Each row is a point on a landscape with many valleys, with its height.
From any point a ball rolls to the lowest of the 2 points nearest to it. It stops when none of these is lower. Distance is the straight distance between rows; heights are no part of it.
J_577: [  0  33   6  -2 -10  22  -4   9 -14 -16  35 -11  37   2 -31 -11  33 -39
 -20 -17  44  -4  27   7  24 -12]  height 3.46
J_203: [ 36 -54  -8   0  56  18  -1  -7  27 -24   1  21 -14 -24  -7 -15 -45   3
  33  13 -12  -4  -5 -18  -1   0]  height 3.71
J_184: [ 55 -29 -10  34   4 -21 -42 -34  -7  -6 -12  24   0  21  -4 -58 -24 -15
  16  20  20  42  11 -29  -9 -24]  height 3.59
J_611: [ 40 -24  22  27  25  24 -22 -22  33   1  14  12 -31 -29 -29  -4 -14  -5
   4  29  43  15 -41  -1 -20 -58]  height 6.25
J_668: [-35  -8  31  24   3   1 -11   9  12  25 -27   6   1  32   7 -12 -13 -38
  52  10 -14  -9 -38  -1   6  27]  height 2.45
J_941: [ 30 -15  41  19  35 -25 -45 -10  10   7   3  17 -19   3  18 -43  -6  12
  68   5  20  44  24 -13 -15 -34]  height 3.99
J_250: [ 16 -13  13   0 -16 -10   6   4   3  27  15  22 -76 -21  27  30  28  -3
   3   0   3  -8   4  37 -65  14]  height 4.70
J_30: [ -2 -21 -13  44   5  18  18  37 -15  11  13 -13 -10 -31 -14 -26 -60 -58
  36  39   7  27 -16  18  19  -4]  height 1.64
J_798: [ 48 -20  -8 -16  -5  -3 -29 -43  21 -29  -2  -3  -9  16   6 -10   2  80
  41  19 -33  14   5 -12  -6 -24]  height 7.08
J_221: [-47  20   9 -50   2   8   4  -5  15   1   9  -6  20  23  36  13  53   1
 -12 -34  -8 -36  20  10  -1  35]  height 0.79
J_375: [  5 -20  -6 -26   8  15 -18   6 -27  -7  23  11 -17 -14  -5  -7  62  87
 -65 -18  30   1  14   3 -28 -18]  height 5.88
J_651: [ 38  -8 -23  18   7  13   1  29  -1  -5   6 -32 -15 -26 -13  -2 -71 -12
   5  31 -20  29 -10  13  -1  20]  height 1.13
J_676: [-28  34  23   1   1 -17  22  23 -21  38 -12   8  -7  23 -13 -19  -7 -51
 -23 -23  24 -20  35  14  29  28]  height 4.25
J_471: [ 59   3  -7 -45  18  10  34  15 -12  -5  21   7   4 -29  24  -8  39  10
  19 -22  16  16  11 -11  20 -18]  height 3.54
J_662: [ 15  -5 -13 -32 -25   3  27  10 -16  39  -8   6  -9 -62   0  11 -16  23
 -22  23  -5   3 -29   1   1 -42]  height 4.81
J_331: [ 17  -9   7 -15  13  13  37  22 -11  60 -17  11 -22 -10  32 -14   0 -31
  11 -11  -1 -13 -14   3   6   6]  height 2.64
J_904: [ -4  -3  12 -13  31  12 -31  -2  25  -8 -16  22  -9  -1  -1 -10  26 -16
  61  34  13 -12 -62 -10  -5  26]  height 2.90
J_304: [ 39 -13   1   9 -25 -11  -1  -1  14  23  11  18 -68 -10  -8  -6   1   6
  34  17   6  30  16  32 -29 -13]  height 4.47
J_669: [ 27   7  -4 -32 -32 -21 -21  -6 -16 -11  -1   5  25   1 -10 -24  18  51
  26   5 -23  28  11 -15   7 -23]  height 7.17
J_445: [-40   7   4  -4 -39  10 -40 -35  25 -24  13   9  54  22   3  17   8 -15
  19   6   4 -11 -13  16  13   7]  height 0.85
J_913: [ 12 -52  -8  26  23  49 -30  -5  19 -37  25  17 -42   7 -44 -19  23   3
  -1  28   2 -43   6   3 -33   3]  height 3.62
J_219: [ 32   4 -30   9  27  11  -8  -1  13 -24  -5   6 -25 -24 -23   8 -13 -30
  40  59  21  22 -68  -1  -6  16]  height 3.19
J_773: [ -4  39   7  12   1 -25  10  47 -30  21  -8 -25 -31 -13 -16   3 -24 -30
 -29   6  -4  -7  25  21  -3  40]  height 4.20
J_437: [-36  24  -8 -32 -45 -42  28  11 -52  61 -26  -9 -27  32   2 -25  -9   2
  12  36 -11 -13 -20  20  15  16]  height 2.37
J_346: [-14   6  15   8 -11   7   5  -8  28  21  -4 -34  19   6  27  19 -53 -10
 -24  12 -14  42 -72  -9  14  49]  height 1.25
J_846: [ 12 -16  -2  25  17 -28 -37  -2  -8  -9 -27  -3 -37   2   9  14  19   3
 -58  -2 -18 -31  15 -12 -73  27]  height 3.66
J_985: [ 89  -5 -16 -19  30   6  14 -16   8 -35  32 -12 -25  -5   6 -19  15   8
  22  10  -1  17 -10 -18 -29 -16]  height 3.63
J_316: [ -4  42 -11 -15 -36 -44   6   4 -25  -8 -36   2  -9  -9 -17   8  64  43
  -1  -5  -6  10  24 -14   6 -29]  height 7.26
J_992: [ 24  19  31 -16 -31  -5  16  20  -3  49  13   2 -39 -41 -13  18   1  25
  22  17  16  16 -15  35   4 -28]  height 4.66
J_832: [-43  47  34 -35  15  -5  32 -12  23  30 -12 -19  34  30  27  36  17   0
 -16 -64  13 -23  14   8  19  -4]  height 1.81
J_38: [  4 -22   2 -12  13  43 -23  13 -14 -39  50  10  14  -1  -3 -37  55  64
 -25 -25   9  13  42  16  10  -3]  height 5.72
J_736: [ 12  -5 -25   7 -45 -22   6 -13 -45  22 -17  20  18  31  11 -17  25 -20
 -27 -36  13  24  45  -6  -6 -16]  height 1.97
J_528: [-16  19 -12  29 -29 -50  31  13 -17  16 -40  15 -64  18   1  31  -1   3
  55  11 -32   3  15  17  -7  21]  height 3.13
J_655: [ 14   6  44 -29  -4  33 -13  20  17  10  38 -34   9   2  28  -9  12  32
  19 -20 -20  -6  17  31   8  11]  height 5.37
J_664: [-29  -1  11   5 -26 -23  32   0 -36  33   3   8 -46   4  31  32  35 -22
 -18 -11  11 -54  17  33 -23   5]  height 4.71
J_158: [ 28 -24  -5 -13  26  17 -41  -6   5 -14  11   7  25  28   9  -4 -19 -10
 -46 -13 -13 -25  14  -7 -22  66]  height 4.80
J_613: [ 44 -34  -8  12  31  17 -21 -34  31 -21 -16  14 -12  29   6   3  18  54
  28 -23  18  17  19 -19  -6 -23]  height 6.97
J_467: [-63  51  17  33 -33 -34  44   4   6  34 -36 -20  -9  15 -14  16 -39  12
 -39   2  -8  12   0  -2  65  -7]  height 3.16
J_13: [-75  56   4  18 -35 -58  51  11  -9  37  -2   3  -1  52 -19 -31 -76 -17
 -37  16  11  14  11  14  43  29]  height 2.75
J_564: [-15  -5 -34 -18 -14   8  47  -9   4  16 -16  -1  11 -56  38  31 -22   3
 -58  15 -14   6 -48 -23  31  -1]  height 4.95
J_626: [-27  26  32  39 -13 -14   4  23   2  17  15 -32  26  12 -12   0 -65 -48
  -6  14   4  45 -44   3  17  37]  height 1.79
J_696: [-15 -23  -8  22 -36  22  29   8 -11   1  20   5 -12  -2   3  32  29 -14
   9 -19 -23 -30  31  28  -9 -24]  height 4.31
J_950: [ 23  21 -32 -22 -23 -39  26   0 -32  36 -44  -6 -55   5  19  -5   9  19
  29  24 -20   2   5   0  -6  12]  height 2.73
J_635: [ -7   5  -6  22 -31  -9  34  -1 -32 -10  17   1  54  13  -3  -6   5 -62
  -5 -30   2   1  22  -8   9 -24]  height 2.91
J_804: [  1 -15  41  37  19   5 -48 -24  23 -31  39   3 -33 -22 -19  -5  24  26
  42  34  25   2  -2   1 -39 -66]  height 6.35
J_302: [ 24 -21 -23   9  20  25 -26 -10   9 -52  16  19  44   5   6   0 -20 -31
  -2  -3  -4 -10   9  -9  22  34]  height 4.49
J_343: [ 14 -38 -29   5  63  33 -28   7  21 -35   3  14 -13 -21 -13  -5 -49 -14
  37  56   8  -5 -41   8  15  51]  height 3.43
J_557: [ 21 -22   2 -10  10  19  -2   1  14  10   1  27 -50 -28 -14  18  49  48
 -17 -10  36   7   5   5 -32 -44]  height 6.00
J_292: [  7 -50 -31 -20  12  30  -1  -1 -13   5   2  15  13  -7  20  -3 -24   4
 -64 -15 -23 -45  19  -9  -8  21]  height 5.03
J_649: [  5   1   1 -48 -14  42  -9   6  -1  -5  42 -31  35 -12   4   5  -1  20
 -48  -6 -19 -37   9  10   1   2]  height 5.22
J_335: [  6 -46  -9  13  13  52   7 -23  33  28 -19  25 -26 -23 -10  22  13  23
 -23   5  31  -7 -46  -4  -4 -55]  height 6.13
J_185: [-57  32  20  30 -26 -14  16 -17   6  41 -27 -12   5  -4   7  39 -16   7
 -82 -24  34  15   0  13  41 -19]  height 2.80
J_922: [  6 -11 -16  29  23   7 -21   8  15 -16  -5 -42  17 -10  11  -5 -85  -5
  19  44 -20  49 -53 -15  35  39]  height 0.47
J_475: [ 49   7 -22 -17  46 -12   0   9   3 -37  -1 -19 -21 -11 -19 -29  -4  -6
  67  40  -8  22 -39 -33 -25  -6]  height 3.40
J_638: [-31 -22 -15 -14  -8  11 -38 -28  19 -40   0  59  47   0 -14  19  43  10
   8   4  25 -10 -29  -5   9  -9]  height 1.99
J_753: [ 29 -34  -9  31  39  16 -22 -34   3 -57  35  14  -2   6  37   5  38  13
  54  -8  24  10  40 -14  -5 -35]  height 6.81
J_630: [ 29 -18  23  -8  15  33 -27  -6 -15 -18  48 -20  12   3  34 -58  30  62
  35  -4  -5  13  38   8  26 -18]  height 5.54
J_566: [ 38  -6  11  39  11  14 -20  -4   2 -74  45 -18   0  14   3   8  51   9
  22 -13 -24   0  31  -7 -36  -4]  height 6.63
J_284: [ -8  36  26 -33  16   5  -6 -13  22  -5  -7 -30  74  26  10   4  14  -7
   6 -51   4   4  -4 -20  23 -14]  height 2.54
J_939: [ 35  15 -11   6  -8 -27  -4   6  -9 -32 -14 -16   2   5  -2  12  15   5
 -14  -5 -43   2   4 -30 -47  11]  height 3.32
J_737: [-48   3   7  -4 -29   7 -29 -28  18  22 -24  11  32  23   6  24   4   2
 -53 -30  17  -4   1  13  -1   2]  height 2.02
J_62: [ 21  21  43  26 -19 -41 -18  -5  -3  12  19  -8 -32  -6 -10  -8  -4   6
  83  32  13  37  -9  16 -26 -43]  height 4.26
J_667: [  2 -15  39  47   6  11 -39  -7  30 -51  32   2   1  -1 -17  35  50  44
  30 -16   5  12   6   7 -42 -37]  height 6.47
J_418: [ -6 -35 -19  -6  22   3   0 -16   0 -39 -18  46  25 -10 -30  20  30   8
 -40  -5   0 -21 -32 -41 -28  -8]  height 2.74
J_79: [ 38 -16 -20 -12  23  11  42   7   4  17 -17  35 -30 -35  -4 -10  25 -27
  26   1  23  10 -16 -21  -1 -40]  height 3.12
J_739: [  7 -63 -12  14  57  27 -16   0 -11 -45  20  41   5   1 -61 -15  25   7
 -31 -12  40 -21  12 -21 -22  -9]  height 3.22
J_700: [-77  38  25 -34   1 -13  17  -5  25  48 -23 -48  37 -18  15   2 -43   8
 -68 -17  -8 -34  12   8  16  -5]  height 3.79
J_938: [ 14 -33 -24  54 -14  -5  -7 -20 -12   0 -35  18  17  35   8 -23  -1 -20
  13 -22  -9  30  30 -31   5 -23]  height 2.95
J_287: [-41  31  14 -38  -5   9   2  25  19  27 -19 -46  28 -28 -17  -4 -42  32
 -22  -5 -48 -21  14   5  31 -11]  height 3.61
J_22: [-53  29  -1 -52 -34  -1  19  -7   2  39  21 -13  37 -31  11   3 -33 -20
 -65   4  10 -15  -8  27   7   8]  height 3.98
J_735: [-42  54 -44 -31 -36 -29  43  -5  -7 -27   6 -10  14   1   8  51   4 -25
   9   2 -14 -20   9  22  14  39]  height 2.23
J_465: [-13 -37 -22   1 -20  28  -8   8   0 -36  28  12 -10 -11 -12  16  28   9
   1  21 -37 -42   1  16 -40  10]  height 3.94
J_990: [-60  38   6  50 -20 -53  26  29 -19   3   0  -3   8  71 -28 -13 -68 -43
   9  15   0  35 -18  19  26  50]  height 2.32
J_634: [ -9  27  13 -32  18 -12  -9  -3  23  -9 -15 -18  64   2  16  17 -23 -12
 -43 -39 -26  -2 -18 -32  -7  26]  height 3.01
J_755: [  2  26 -31  20 -37 -21  38 -16  -9 -26 -12 -15  20   3  19  58  -1 -23
 -13 -16 -38   0   2 -11  -5  12]  height 2.83
J_979: [ 10 -63 -24   0  53  22  -9  12   0 -36 -13  34  37  -8 -15 -19 -40   9
   2 -27 -20  -8  40 -35  23   5]  height 4.07
J_782: [-26   8   9  -7   2   7 -23  13  22 -15 -16 -34  62  -1 -10 -13 -55   6
   7 -10 -50  -3  -9 -20  25  -3]  height 3.37
J_546: [  2  26 -41 -45   6 -17  29 -11  -3   5 -23  22  31 -41  33  20 -10 -19
 -39 -12   6   9  -4 -22  33  23]  height 5.13
J_553: [-32  34  36 -10 -26 -33   7  10 -15  34 -32  -7   7  57 -13 -34   8  -8
  57   6 -12  -5 -22  -6  24   2]  height 1.85
J_766: [ 10  14   5  42  -7 -37 -26  11 -22  17 -25 -16 -53 -23  -6  21   0  -8
 -68   4  12 -16  39  16 -24   7]  height 3.96
J_478: [ -1  -4  -9   3  -4  24  45  27 -32  44  -4  -9 -25   5  -6 -34 -15 -46
  52  24  10 -16 -18  17  41   4]  height 2.16
J_349: [-22  30  28   0  14   7  -7  28 -24  23   4 -21  15  37 -11 -11  39 -18
 -42 -64  50  -9  38   2  -5   0]  height 3.87
J_541: [-63  39  -6 -30  -9 -11  24   9  -2   9 -10  -9  -7  34  12  15  17 -22
  22  -4 -16 -52  12  20  17  51]  height 1.65

For each start below, name the point where the ball stops.
J_613: J_219
J_471: J_922
J_664: J_445
J_773: J_221
J_700: J_221
J_38: J_219

Call two points neighbours if one is among the 2 nearest of the other. Go from one point of each pair to the other, from neighbour to neighbour, staying as low as possible. Name the highest point that can't be avoided.
J_922, J_445: J_467
J_219, J_922: J_985
J_221, J_736: J_676
